The views of a scene show one set of named points, each view turned or mirrored, shifted and resized as a whole, with a little noise and some points left out.

Scene 1
View 1
k_34: [ -7 -24   4  10  20 -37  14  -9 -11  -9   0  24   1  -6  12 -11  20  33
  26   9   0 -13 -20   5 -27  27  -5  17  14  30 -27  13 -17]
k_527: [-17 -35 -25  29  11 -60  24   6 -23  16  -9  12  -7  -4  -1  -4 -34  47
   7 -17  -3  -4  11  20 -11  32 -28  -3  27  17   6  12  11]
k_512: [  4 -11  13   7   1 -49  18   6  -8  -2  -4  19  12  -1  16 -15 -25  41
  26 -19  39  -3   3  23   3  12 -30   7  12  47   3  47   8]
k_52: [ 12 -20   5   8 -24 -36 -16   0 -17  10 -21  -1  21  -1  26 -28  -3  15
  22 -10  28  15  12  22  13 -12 -25  16  -2  45 -15  49  24]
k_703: [ 18 -39   3  -5   1 -18 -12 -12  -4  -6 -11  -2  21   4  12 -19  43  -5
  35   7 -14  15  -7  14   2 -11  -6  11  -2  22 -33  17   5]
k_419: [ 10 -32   1   5   7 -37  15   0  -5  -2  -5   6  15   1   5  -7  -3  27
  28 -16   4   6   2  25   3   8 -21   2  12  22  -5  23  10]
k_53: [  7 -32   0   8  10 -39  18   3  -4  -5  -3  11  13   1   3  -5  -3  28
  29 -13  -1   3  -3  24   0  11 -19   1  13  21  -4  19   4]
k_279: [ 25 -53  -8   0  -2 -18 -17 -10  -4   1 -18 -18  26   4   7 -17  42 -13
  34   1 -30  23   1  21  10 -17  -9   5   0   9 -29   8  15]
k_999: [ 15 -33  -4   8 -10 -37   0   5  -9   7 -15  -3  21   3  11 -15 -10  17
  27 -20   8  15  15  33  15  -8 -28   1   5  26  -3  32  25]
k_350: [-21 -28 -13  25  18 -50  17  -6 -23   5  -3  21 -11 -10   6  -9  -2  42
  12   7  -7 -15 -14   3 -32  36 -10  10  22  22 -18   4 -12]
k_86: [-12 -53 -39  36 -10 -50  -5   4 -37  33 -25 -13  -5  -3   1  -9 -21  24
  -5 -14 -23  16  25  24  -1  13 -23  -2  19   7  -5   9  32]
k_882: [ 26 -25  13  -4  -6 -33   9   5   4  -7  -9   4  33   5  10 -15 -11  19
  38 -26  22  15   8  36  20 -11 -32   0   2  32   7  43  22]
k_961: [ 12 -54 -16   0  40 -29  30  -3  12 -14   8   8  15   5 -16  10  30  20
  39  -9 -46   3 -17  22 -13  22  -5  -8  24 -10 -12 -17  -9]
View 2
k_52: [ 34 -31  22 -18 -32 -12 -16 -10 -28 -23   1  -5  23  20   7  27  -6   9
  -6 -23  25  -9   7  34  -7   6  10 -31  -6 -17 -11   9  -1]
k_703: [ 24 -12  -4  -7   4  13  18   9 -12  -1   3  10  31  25  31  36 -17  12
  -2 -27  29  -5  -3   6  -3   3   2 -26 -27   4  -2  21   5]
k_34: [  3  -3 -12   6  14  -1  -1  19 -10  12 -38 -13  27  11  13  39 -37  -4
  22 -19  21 -19  -1  27   1   2   1 -40 -41  17  30  19 -15]
k_86: [ -7 -37  -3   2  -5 -12 -26  13  12 -16 -38 -11   3  17  -8  26  36   4
  11 -17  14   2 -14  52  10 -40  47 -31  22   8   1   7  11]
k_882: [ 32 -29  15  -6  -7  -9 -30  10 -36   1   5 -16   4  21  -5  22 -11  40
 -12 -26  28 -20   7  19  -8  36  -3 -26 -15 -12   1   3 -19]
k_999: [ 21 -35  11  -7  -9  -8 -23   7 -19 -12  -2  -8   9  23   1  24  10  26
  -7 -25  21  -5  -1  28  -1   7  15 -26   2  -9  -8   7  -3]
k_527: [-13 -30  -5  11   5 -20 -40  23  -2   3 -52 -27  -3   7 -22  28  10  11
  19 -14  11 -19  -6  54   6 -10  28 -40   3  13  24   1 -14]
k_961: [ -7 -13 -39  22  58  23   7  46  11  30 -22   0   3  22  13  36   3  32
   7 -27  23  -6 -21  -5   6  -2  12 -26 -23  30  23  21  -4]
k_512: [ 19 -26  18  -6 -19 -21 -37   6 -37  -1 -22 -27  10  12 -13  27 -21  21
   3 -20  21 -25   8  40  -4  29   2 -35 -17  -7  15   2 -24]
k_53: [ 10 -24  -5   5  11  -2 -20  21 -13   8 -20 -14   7  17  -1  30  -3  26
   4 -24  23 -14  -5  22  -1  11  11 -31 -14   7  11  10 -12]
k_279: [ 23 -18 -11  -8  15  24  29  12   2  -5  15  23  28  32  38  35   5  12
  -8 -29  31  10 -13  -4   0 -12  12 -20 -15   7 -14  28  21]
k_350: [-11 -10 -13  13  12  -9 -13  23   0  10 -60 -17  21   7   1  40 -19  -6
  30 -15  15 -20  -6  45   6 -13  16 -46 -28  22  33  13  -8]
View 3
k_882: [-15   5  -1  21 -20 -16  20  -5 -24 -21  -2  -1  14  -1  -3  -5 -12   8
   9   4 -17 -18  16  18  -5   6  39  16  -1   4 -12   2  11]
k_52: [-12   8   1  16 -18 -19  19 -15 -27 -29  -5   1   6  -4  -9 -13  -2   8
   3  10 -18  -8  21  13   0   4  30  27   5   5  -9 -14  -5]
k_53: [ -7   3  -2  19 -11 -17  12   4 -15  -8  -2  -6   3  -1   0  -2  -8   3
   7  -3 -14  -3   7  10  -6  12  23  -6 -15   7   2   6   8]
k_527: [-14  -5   6  20   1  -7   2  14  -8  -2 -13   0  -7  -2   3 -15   0  -8
  19  11 -11  18  11  -2  -5  20  16   1 -36   9  16   2  -7]
k_34: [  0  11  -9  17  -4 -20   3  -1 -13  -1  10 -26 -14  -2 -12   2  -4  -2
  -1  -9 -26   7   7   5  -3  20   2 -24 -15  10   6   8   0]
k_703: [  8  14 -10  11 -19 -34  18 -11 -18 -17  11 -11  -2  -5  -4   9  -7  11
 -18 -14 -17  -6   0  10  -3   4  10  -8   7  -1  -3  -4   8]
k_419: [ -9   4  -1  18 -13 -17  13   1 -16 -10  -3  -3   1  -2   2  -4  -8   4
   6   0 -13  -2  10   9  -4  12  24  -1 -12   4   2   2   8]
k_350: [ -4   4  -3  16   3 -16  -1   7  -8   1   1 -19 -19  -5  -6  -4   2  -6
   5  -3 -20  21   7  -4  -2  22  -2 -20 -26  11  18   4  -8]
k_279: [ 16  10  -5   4 -23 -45  21 -12 -13 -20   6   3  -1  -6   8  10  -7  15
 -29 -18  -2  -7 -12   3  -3  -6   7  -5  11 -12   2 -10  10]
k_86: [ -8 -12  15  11  -3 -23   8   8  -8 -13 -20  22  -8  -6  12 -16   3  -5
   2  12   3  20   1 -12  -2   6  10  16 -27  -2  23 -15 -12]
k_961: [  8  -2   0  17 -10 -24   8  22   4  14   1  -4  -4   1  19  12 -14   1
  -3 -20   1   3 -16   2 -12  13  12 -39 -27  -6  21  21  22]
View 4
k_882: [ -2  22  23  -2 -33 -10  -4  -8  16  -6   9   2 -10   6 -23  23 -52 -30
 -12  11  13   8   1  19   6   3 -14 -17 -31   1   0 -18   8]
k_527: [ 30  24  34 -38   5 -14   5   1   0   8  -2   4   9  20 -35 -12  -8  17
   4  -4   5   8  19 -10   6 -33  -2 -22  -8 -22   0 -33 -10]
k_350: [ 14  18  18 -35   7 -34  -4  -3 -25  24   8   5  36  17 -36  -7  -8  29
   1   3   9   9  11 -18   6 -20  10  -1 -15 -44  -8  -9  -5]
k_512: [ 12  21  22 -20 -24 -16 -15 -10   5  -1   4  12   5  21 -27   9 -37 -11
  -2 -10   7  15   7  -7   8 -19 -12  -7 -26 -16   4 -22   7]
k_419: [  4  22  24 -15 -16 -18   3  -3   0  11  11  -2   6   7 -29  10 -33  -5
  -8  13  14   6   5  11   8  -1  -4 -16 -24 -15  -8 -15   2]
k_999: [  3  24  16  -3 -17 -14   1   1  12   7   6   4 -14   0 -27  16 -39 -17
 -14   7   5  10   5  18  -2   1 -16 -21 -22  -9  -4 -16  -9]
k_703: [-20  18   1   6 -13 -35  -4   1 -13  26  19   0  17  -6 -29  24 -40  -5
 -24  25  17   7  -7  17  -1  27   0   3 -29 -30 -16  10  -3]
k_961: [ -6  18  37 -32   1 -34  33   3 -25  27  23 -28  33  -4 -36  -1 -11  28
 -10  51  26 -15   7  27  17  12  24 -24 -23 -21 -27  -5   4]
k_34: [ -3  19  14 -26  -9 -38 -11  -8 -27  24  13   5  41  15 -33   6 -21  20
  -5  11  17   9   3 -11  12  -4  10  10 -28 -42 -12   1   6]
k_53: [  3  21  27 -19 -17 -22   3  -4  -4   7  11  -4  13   8 -31   9 -31  -1
  -8  15  14   2   7   8  10  -4   1 -15 -22 -14  -6 -14   3]
k_86: [ 25  26  13 -15  28 -16  17  16  11  23  -2   3 -16   0 -34  -7  -7  12
 -10  -3  -6   8  18   7 -13 -17 -10 -37   5 -25  -3 -28 -43]
k_52: [ -3  23  -3  12 -19 -15 -19  -3  13   7   4  20 -15   3 -25  25 -49 -24
 -18  -7   0  23  -1   6  -9   5 -21  -6 -24 -18   2 -10 -12]
k_279: [-25  19  -1  16   1 -37  15   9 -11  36  21  -7   5 -23 -29  23 -33  -2
 -32  37  14   0  -6  35 -10  37  -1 -15 -23 -30 -22  13 -20]

Which points are out of place in each view (at most two, in the order of its rows)? Write none if all are in place.
view 1 => k_703, k_279
view 2 => k_882
view 3 => k_52, k_961
view 4 => k_512

Scene 2
View 1
k_866: [-14 -44 -24 -24  -3   4  37  -3  20  64  11   8  37 -14  18  55  31   6
 -12  -4  32 -14  20 -13 -16 -27 -30  -8   8  12 -30  15  -1]
k_730: [-25 -35 -25 -27  -4  25  -2  13  22  23   8  -9  27 -34   8  10  44  15
  13   2  25 -22   1 -16 -24 -11  -4  24 -16   6  -3 -15  -5]
k_493: [-13 -41 -20 -41 -14  29 -10  -7  17   9   9  -4  30 -24 -10   6  34  22
   2  11  40 -22   3 -20  -6 -19 -17  -8 -28   6  -7  -2   9]
k_5: [  2   8 -27 -14  17  -9  44  32  26  17 -12  -8   2 -14   2  30  55  -9
   2 -23  11 -35   1 -45  -2 -16   5  16 -12  -7  28  -2 -17]
k_274: [-20 -42 -12 -32 -15  31 -30   7  14   1   1   1  19 -27 -21   1  47  39
  11  15  44 -31   2 -27 -17 -24  -2  15 -37  -2  15  -5   0]
k_509: [-18  -4 -36 -30   7  22   9  24  26   1   7 -28  16 -43   8  -9  47  -1
  19 -13   7 -28 -12 -24 -13   6   7  27 -19   2  11 -29  -5]
k_115: [ -3 -13 -17 -24   4   7  19  17  21  10  -9   1  11 -14 -10  25  50  11
   1  -7  27 -33   4 -40  -5 -25  -4   6 -23  -7  21   3  -7]
k_701: [-21 -30 -26 -42 -10  41 -28   6  21 -12  11 -21  24 -41  -5 -23  42  24
  19  11  29 -24 -12 -19 -15  -1  -1  16 -35   5   5 -27   4]
k_911: [ -9 -47 -45 -66 -15  46  17 -35  28  24  43 -26  61 -42  24 -10  -1  -5
 -10  11  31   3  -2  11  10   9 -51 -52 -13  30 -75 -12  36]
k_863: [-37 -73 -18 -30 -20  27  -7  -8  15  58  15  10  44 -25  12  39  33  31
   1  16  45 -11  16   1 -30 -29 -25   7  -3  16 -33   4   4]
k_108: [  7   4 -40 -38  10  12  46   7  30   8  10 -25  21 -26  10   3  28 -20
  -5 -16  11 -20  -8 -28  13   4 -16 -18 -17   7  -9 -10   5]
k_489: [ -2  -2  -9 -12   7  -4   7  33  18  -2 -24   7  -8  -9 -24  25  67  18
   8 -10  28 -45   1 -56 -10 -31  16  32 -33 -19  56   3 -19]
k_743: [ -1 -25 -19 -23   2  -6  44   3  21  43  -2  12  23  -5   5  51  36   1
 -16  -7  31 -20  18 -31  -1 -31 -24 -16  -5   2  -8  20  -2]
k_939: [-34 -60 -29 -27  -7  15  24  -2  21  73  20   3  48 -27  31  46  32  12
  -2   2  32  -6  18   3 -29 -22 -29   3  14  20 -48   4  -1]
k_998: [ -7 -21 -30 -38   0  17  22   2  24  17  11 -14  27 -25   6  11  33   0
   0  -6  26 -20   1 -22   0  -8 -17  -8 -17   7 -11  -5   4]
k_947: [  3 -15 -19 -25   2   1  30   8  19  21  -5   5  13  -8  -6  33  43   6
 -10 -10  29 -28   9 -39   1 -26 -11  -9 -18  -4   9  13  -2]
k_268: [ 10   2 -28 -36   5  12  27   7  24  -7   1 -14  13 -18  -8   4  35  -2
  -2 -10  22 -30  -5 -40  13 -11 -10 -17 -31  -4  11  -3   4]
k_667: [  2   3 -24 -30   5  14   5  20  23 -20  -7 -14   4 -23 -16  -6  53   7
   9  -6  21 -37 -10 -45   2 -10   6  12 -39 -10  34 -13  -3]
k_887: [  3  -6 -22 -33   3  14  11  11  22  -6  -3 -10  12 -19 -14   5  44   7
   2  -6  26 -32  -3 -39   4 -14  -3  -2 -32  -6  20  -4  -1]
View 2
k_509: [ 20 -20 -24 -33 -11   8  10  -5  14  16   5   6   3   9   4 -33  11   1
  -2  20  29 -10  -3   4  -8  25   7   7  19 -14  -5 -10  -8]
k_701: [ 13 -24 -15 -22  -2  22  26  -2  18  15   9   1  15   6  16 -32  15   0
   3  33  21 -19   6  -6  -3  24   3  25  12   5 -14   5 -20]
k_5: [  8 -12 -25 -28 -21  -9  -2   6   1   9   1  -6 -18  -4 -18 -44  15   4
 -11  14  10  12 -13   2 -25  33  12 -14  14 -29   2  -4 -11]
k_730: [ 16 -24 -20 -18  -7  -2  15  -6  17   0   9   4   1  -9   6 -27  18   0
  -5  31  24  -1  -2 -12  -1  25  12  15  11  -7 -19   6 -24]
k_939: [ 25 -39 -18   2   0 -20  -1 -22  13 -19  -5  17  -7 -40   0   0  13  -4
  -4  31  23  25  -7 -32   8  21  26  13   7 -12 -38  15 -29]
k_911: [ 32 -47   4  13  25  34  -1 -30   3  16 -39  17  26 -26   8  19 -10   1
  18  26  12  -3   3 -28  -1  14  14  29   9   0 -31  14 -11]
k_489: [ -9  -5 -24 -29 -25  -4  18  19   5   8  22 -21 -16   3 -13 -65  29   3
 -16  23  -1   3  -8   2 -30  34   6  -2   6 -14   5   7 -28]
k_115: [  3 -16 -17 -17 -12   1   9   6   2   6   4 -10  -9  -9 -10 -41  19   3
  -9  22   2   8  -8  -7 -25  30  11   0   6 -15  -3   8 -24]
k_998: [ 15 -26 -14 -13  -3   8   7  -7   8  10  -5   3   4 -10  -2 -23   9   1
   0  25  14   1  -4  -9 -11  24  11  10  10 -11 -13   5 -17]
k_887: [  4 -18 -14 -18  -9  15  12   4   2  17  -2  -9  -1  -2  -6 -38  13   4
  -2  21   1  -3  -3  -3 -26  29   7   6   9 -11  -2   5 -18]
k_108: [ 20 -25 -13 -14  -4  11 -10 -11  -3  19 -26   5  -1 -11 -15 -14  -1   5
   2  10   8   8  -9  -4 -22  25  12  -5  13 -25  -5  -5  -2]
k_863: [ 16 -36 -16   4   3 -11  14 -15  17 -18   6   8   0 -36   8 -12  20  -4
  -3  41  18  16  -1 -35   8  22  21  26   4   1 -38  25 -41]
k_743: [  7 -26 -15   0  -6  -9  -7  -5  -5  -2 -12  -3 -15 -32 -18 -23  13   1
  -6  20  -3  26 -12 -20 -23  29  21  -4   3 -21 -15  16 -25]
k_268: [  8 -20 -11 -15  -5  20   3   1  -3  21 -13  -7   1  -4  -9 -31   7   4
   0  17   0  -1  -6  -2 -29  28   7   3   9 -16   0   3 -13]
k_667: [  3 -12 -18 -27 -12  19  16   8   4  21   6 -12   2  11  -4 -49  15   5
  -3  22   6 -10  -5   5 -26  31   2   6  11 -10   5   0 -15]
k_493: [  9 -28  -8  -4   3  15  17  -6   9   6   0  -2   8 -15   5 -24  15  -1
   1  32   7  -2   1 -20 -11  24  10  22   4   2 -18  16 -30]
View 3
k_667: [-17   1  -5  37  15  -7 -17  11 -19 -19   7  10   9  22 -32   9 -11 -26
  -7 -10 -15   0   5   6  11  -5  23  -1  28 -14  25   9   5]
k_268: [-13  -4   0  21   0  -6  -7  16 -10 -22   0  15  12  13 -33  24  -5  -9
  -1 -10 -21  -2   0  -1  11  -2  19   6  23 -11   7  -1  14]
k_947: [ -1 -13   7   5 -13   3  -7  14  11 -15   4  15   5   7 -29  24  -3  -4
   5 -18 -16   5  -2  10   4   4  19  -2  23 -14   2  -2  19]
k_911: [-26   5  -3  -2 -29 -23  50  20 -31 -34 -17  29   4   2 -28  74   8  13
   1   8  10   2 -26 -30  49   0  29  48 -18 -14 -23 -35  29]
k_493: [-14  -4  -2  12 -13  -6  20   9 -13 -17   3  15  -7  12 -21  34  -7 -15
   1  -8  16  10 -11   8  27   8  32  19   2 -20  10  -6  18]
k_701: [-26  15 -12  27   8 -12  10   2 -35 -23   1  14  -4  21 -24  23  -7 -32
  -9   1  18   2  -9   5  36   2  40  14   8 -25  25   0   3]
k_887: [-16  -1  -4  27   3  -7  -4  13 -17 -20   3  13   7  15 -31  21  -8 -19
  -4  -9  -8   2  -1   3  17  -2  23   7  19 -16  13   1  12]
k_274: [-14  -4  -6  22  -2  -4  11   3 -15 -11  11   7 -13  18 -19  17 -15 -34
   0 -11  26  13  -7  23  24  11  36  10   8 -25  30   9  11]
k_730: [-13  18  -3  -5  -4  -1   2  -2  -9 -21  -2  20  -9  12 -22  25   0 -18
  -6  -9  13  -2  -8  14  31   2  46  -2  13 -29  12  -3   2]
k_743: [  6 -14  14 -16 -26   6  -2  15  25 -16  -1  19   2   1 -25  36   4   6
  10 -21 -19   3  -6  10   6   6  21  -4  18 -15 -11  -9  23]
k_998: [-15   5   2   3 -11  -7   5  11 -10 -24  -5  21   5   9 -28  36   0  -3
  -2  -7  -8  -2  -9  -3  24  -2  29   7  13 -18  -2 -11  14]
k_115: [ -6  -7   4  13  -4   3 -12  12   4 -14   6  12   3  12 -26  17  -8 -15
   1 -17 -14   4   1  13   6   2  25  -7  26 -17  13   5  11]
k_866: [  5  -4  14 -36 -35   6  12   7  26 -19  -8  25  -8  -2 -19  44   8   9
   9 -20  -2   1 -12  12  20   9  35  -1  11 -23 -17 -15  20]
k_939: [  0  12  12 -46 -38   6  21   0  17 -23 -13  29 -17  -1 -17  51  13   7
   6 -14  16  -4 -19  13  37  11  51   1   2 -33 -15 -23  12]
k_5: [ -4   4   4   7   4   4 -32   9  10 -22   0  17  13  11 -32  12   2  -7
  -3 -19 -35 -10   8   9   1  -6  24 -23  39 -16   5   5   4]
k_509: [-23  27  -9  16  13  -7 -14   1 -25 -29  -6  19   6  19 -31  17  -1 -19
 -14  -3 -10 -15   1  -2  27  -8  40  -7  24 -24  16  -2  -6]
k_863: [ -3   4   6 -32 -34   4  29  -1   9 -15  -3  21 -25   4 -12  42   4 -10
   8 -12  35   8 -22  22  38  19  52   9  -4 -36   1 -15  16]
View 4
k_947: [ -2 -11  20 -11   8 -13 -10 -39  10 -12  -6  -6  22   5   8   2  -5 -17
  -1  -3 -21  -8 -15 -20  24  -1  26  -2 -22  -9   9 -11  -9]
k_5: [ -6  -9  12 -18  -2 -15 -17 -47  -2  -4  -8 -15  32   0  19  18 -14 -20
   2   3  -3 -14 -20 -34  17   9  42 -18 -29 -14   8   2 -19]
k_743: [  4  -9  16 -14  10  -7 -11 -40   8 -12 -10  -4  20  15  -9   7 -12  -9
  -2  -6 -29  -8   3 -20  24   0  16   3 -24  -9   3 -21  -8]
k_489: [-12 -14  32 -19  -5 -28 -15 -48  11  -5 -11 -24  32 -15  15  -7 -15 -30
  -4  -2  -6 -18 -49 -20  24  -8  59  -6 -19  -6  14  15 -25]
k_939: [ 16  -4   9  -3   3  -4 -10 -18 -23 -23   1  -1   3  15 -34  20  -9  17
  -1 -16 -50 -17  -5   2  -8  14   8   4 -38  -2  -4 -39   5]
k_667: [ -9 -15  21  -2   5 -22  -9 -28   6 -14   3 -10  26 -19  37  -1   8 -34
   6  -1   1 -12 -49 -15  16   8  47 -14 -22 -10  18   8 -13]
k_701: [  0 -14  19  14   6 -21  -5  -3 -10 -29  14  -4   9 -24  25   2  20 -21
   8 -12 -15 -17 -60  13  -3  15  37  -8 -29  -3  16  -6   2]
k_911: [ 16 -13  -1  27  33   5   4  11  -3 -39  20  30  -1   9  17  14  41  -5
  19 -13 -34   0   0  15   3  24 -16   0 -31  -8   8 -45  27]
k_115: [ -3 -12  22 -10   3 -18 -12 -38   7 -11  -4 -10  24  -5  12  -1  -6 -22
   0  -3 -15 -13 -30 -16  18   2  37  -4 -23  -7  11  -2 -13]
k_493: [  4 -15  22   6  12 -13  -3 -11   3 -28   7   2   9  -8   6  -5  13 -16
   4 -12 -30 -11 -34  10   9   4  22   6 -24  -2  11 -16   5]
k_108: [  1  -9   2   2  15  -4  -7 -26  -1 -15   5   6  22   4  33  20  13 -19
  14   1  -4  -6  -8 -23  13  22  18 -18 -30 -16  11 -14  -1]
k_863: [ 12  -9  22   1   5 -13  -6 -11 -15 -29   2  -3  -1   5 -34   2  -2   9
  -4 -21 -52 -19 -25  16  -6   4  13  13 -31   2  -1 -33   6]
k_998: [  2 -10  10   2  10 -10  -6 -22  -4 -21   5   3  15   0  14  13   8 -13
   6  -6 -18  -9 -18  -7   9  14  20  -8 -29  -9   9 -18   0]
k_887: [ -4 -14  19  -3   8 -18  -8 -29   9 -16   2  -5  23  -9  26  -1   7 -28
   5  -3  -9  -9 -34 -10  19   7  36  -6 -24  -9  15   0  -9]
k_274: [ -2 -16  33   3   1 -27  -6 -14   0 -25   5 -12  10 -24   7 -15   7 -23
  -2 -14 -26 -19 -65  16   5   1  44   6 -22   2  15  -1  -4]
k_730: [  4  -9  18   0  -1 -18  -9 -19 -17 -23   6 -10  11 -10   1  11   1  -7
   1 -10 -24 -21 -42   2  -6  15  33  -6 -32  -5   9 -13  -3]
k_866: [ 11  -7  14 -11   6  -4 -10 -32  -5 -18  -7   0  12  19 -24  13 -11   7
  -2 -10 -41 -14   5 -10   9   6   9   5 -31  -7  -2 -34   0]
k_268: [ -4 -15  13   0  15 -12  -7 -28  12 -14   2   2  24  -5  32   5  11 -28
  10  -1  -5  -5 -21 -16  21   9  28 -11 -23 -12  13  -6  -4]
View 5
k_911: [-33  -4 -11   0  -2  -3   8   0  -7 -16  11  31  13 -38   0  11  12   8
 -29  30   5  21  17  10   0  -3 -17   0  24   1  40  25 -23]
k_866: [  9   3 -18  21 -11  -1 -11   5  -7 -15 -16   1  12 -41   1  10   6  11
   1  17  15  18   6   2 -11   3 -35   2   4   3  11   7   4]
k_115: [ 10  -7  -1  -8  -2   3   0   4 -16 -19 -10  -6   9 -23   1  12 -13   3
   9   0  25   3   5  -6   1  12  -7  16  -1   1  -6   4  10]
k_947: [  7  -6  -5   1  -1   0  -1   5 -21 -19 -13  -6  12 -25   2  13  -8   5
   7   1  18   4   2  -7  -2   8 -16  12   1   3   0   7   3]
k_701: [ -9  -8   8 -29  -4   3   9   0   2 -15  11  17   1 -29  -3   7 -11   1
  -6  13  32  16  21   0   9  13  10  22  12   0   5   8  14]
k_268: [ -5 -10   0 -10   5   3   9   0 -23 -22   0   2  14 -17   3  13 -13   1
  -3   2  21  -1   3  -4   0   5  -1  13   5  -2   0   9  -6]
k_887: [  1 -10   4 -15   1   3   7   2 -18 -21  -1   1  10 -19   1  12 -14   1
   3   1  24   2   6  -6   3  10   1  18   4   0  -3   7   2]
k_730: [  4  -2  -3  -9  -9   5   1   0   6 -14   1   9   4 -34   0   7  -6   3
  -2  15  32  20  15   4   1   8  -5  17   7   1   0   1  16]
k_863: [  3   4  -9   3 -18  -4 -11   7  10  -9  -9  12  -1 -51  -6   9  10  11
   2  23  18  32  21   1   0  11 -31  10  12   6  21  11  18]
k_509: [  1  -8  -3 -13   0  10  12  -6   0 -18  10   9  10 -21   2   6 -15  -2
 -10  11  38   9  10   9  -3   5  12  18   3  -5 -11  -4   9]
k_5: [ 16  -7  -8   2   1   9   5  -2 -17 -22  -9 -11  17 -18   5  10 -18   1
   6  -2  31  -1  -4  -1  -9   5  -3  15  -7  -4 -19  -5   6]
k_489: [ 21 -10   7 -18  -1   4   0   5 -18 -21 -12 -16   6 -17   1  12 -24   1
  20 -11  33  -1   4 -15   4  18   1  25  -6   1 -20  -2  21]
k_743: [  9  -2 -12  15  -4   0  -7   6 -20 -19 -17  -6  15 -31   2  14   0   9
   7   5  13   8   0  -5  -9   4 -28   4   1   3   5   8   1]
k_667: [  0 -10   8 -24   4   6  11   1 -17 -21   3   0   9 -16   1  11 -20  -1
   4  -2  32  -1   7  -5   7  12  11  22   2  -1 -11   3   7]
k_108: [ -8  -9  -9   2   4   6  11  -4 -18 -22   3   6  20 -19   7  10  -9   2
 -13  10  22   1   0   7  -8  -1  -1   8   5  -5   0   6 -14]
k_274: [  0  -6  10 -28  -7  -2   0   7  -3 -13  -2   6  -2 -32  -7  10  -9   3
   9   6  26  17  21 -10  13  18  -2  23  10   6   7  10  21]
k_493: [ -8  -6   3 -15  -6  -2   0   6  -7 -15  -1  11   3 -34  -3  12  -2   5
  -1  12  17  16  18  -5   7  10 -10  14  12   4  15  15   6]
k_939: [  6   5 -19  20 -15   1 -11   2  10 -11 -10  11   8 -49  -1   8  11  11
  -5  26  20  29  14   8 -10   3 -34   3   9   3  16   4  10]

Which points are out of place in each view (at most two, in the order of its rows)? Write none if all are in place.
view 1 => k_911
view 2 => k_998, k_108
view 3 => k_268, k_887
view 4 => k_274
view 5 => none
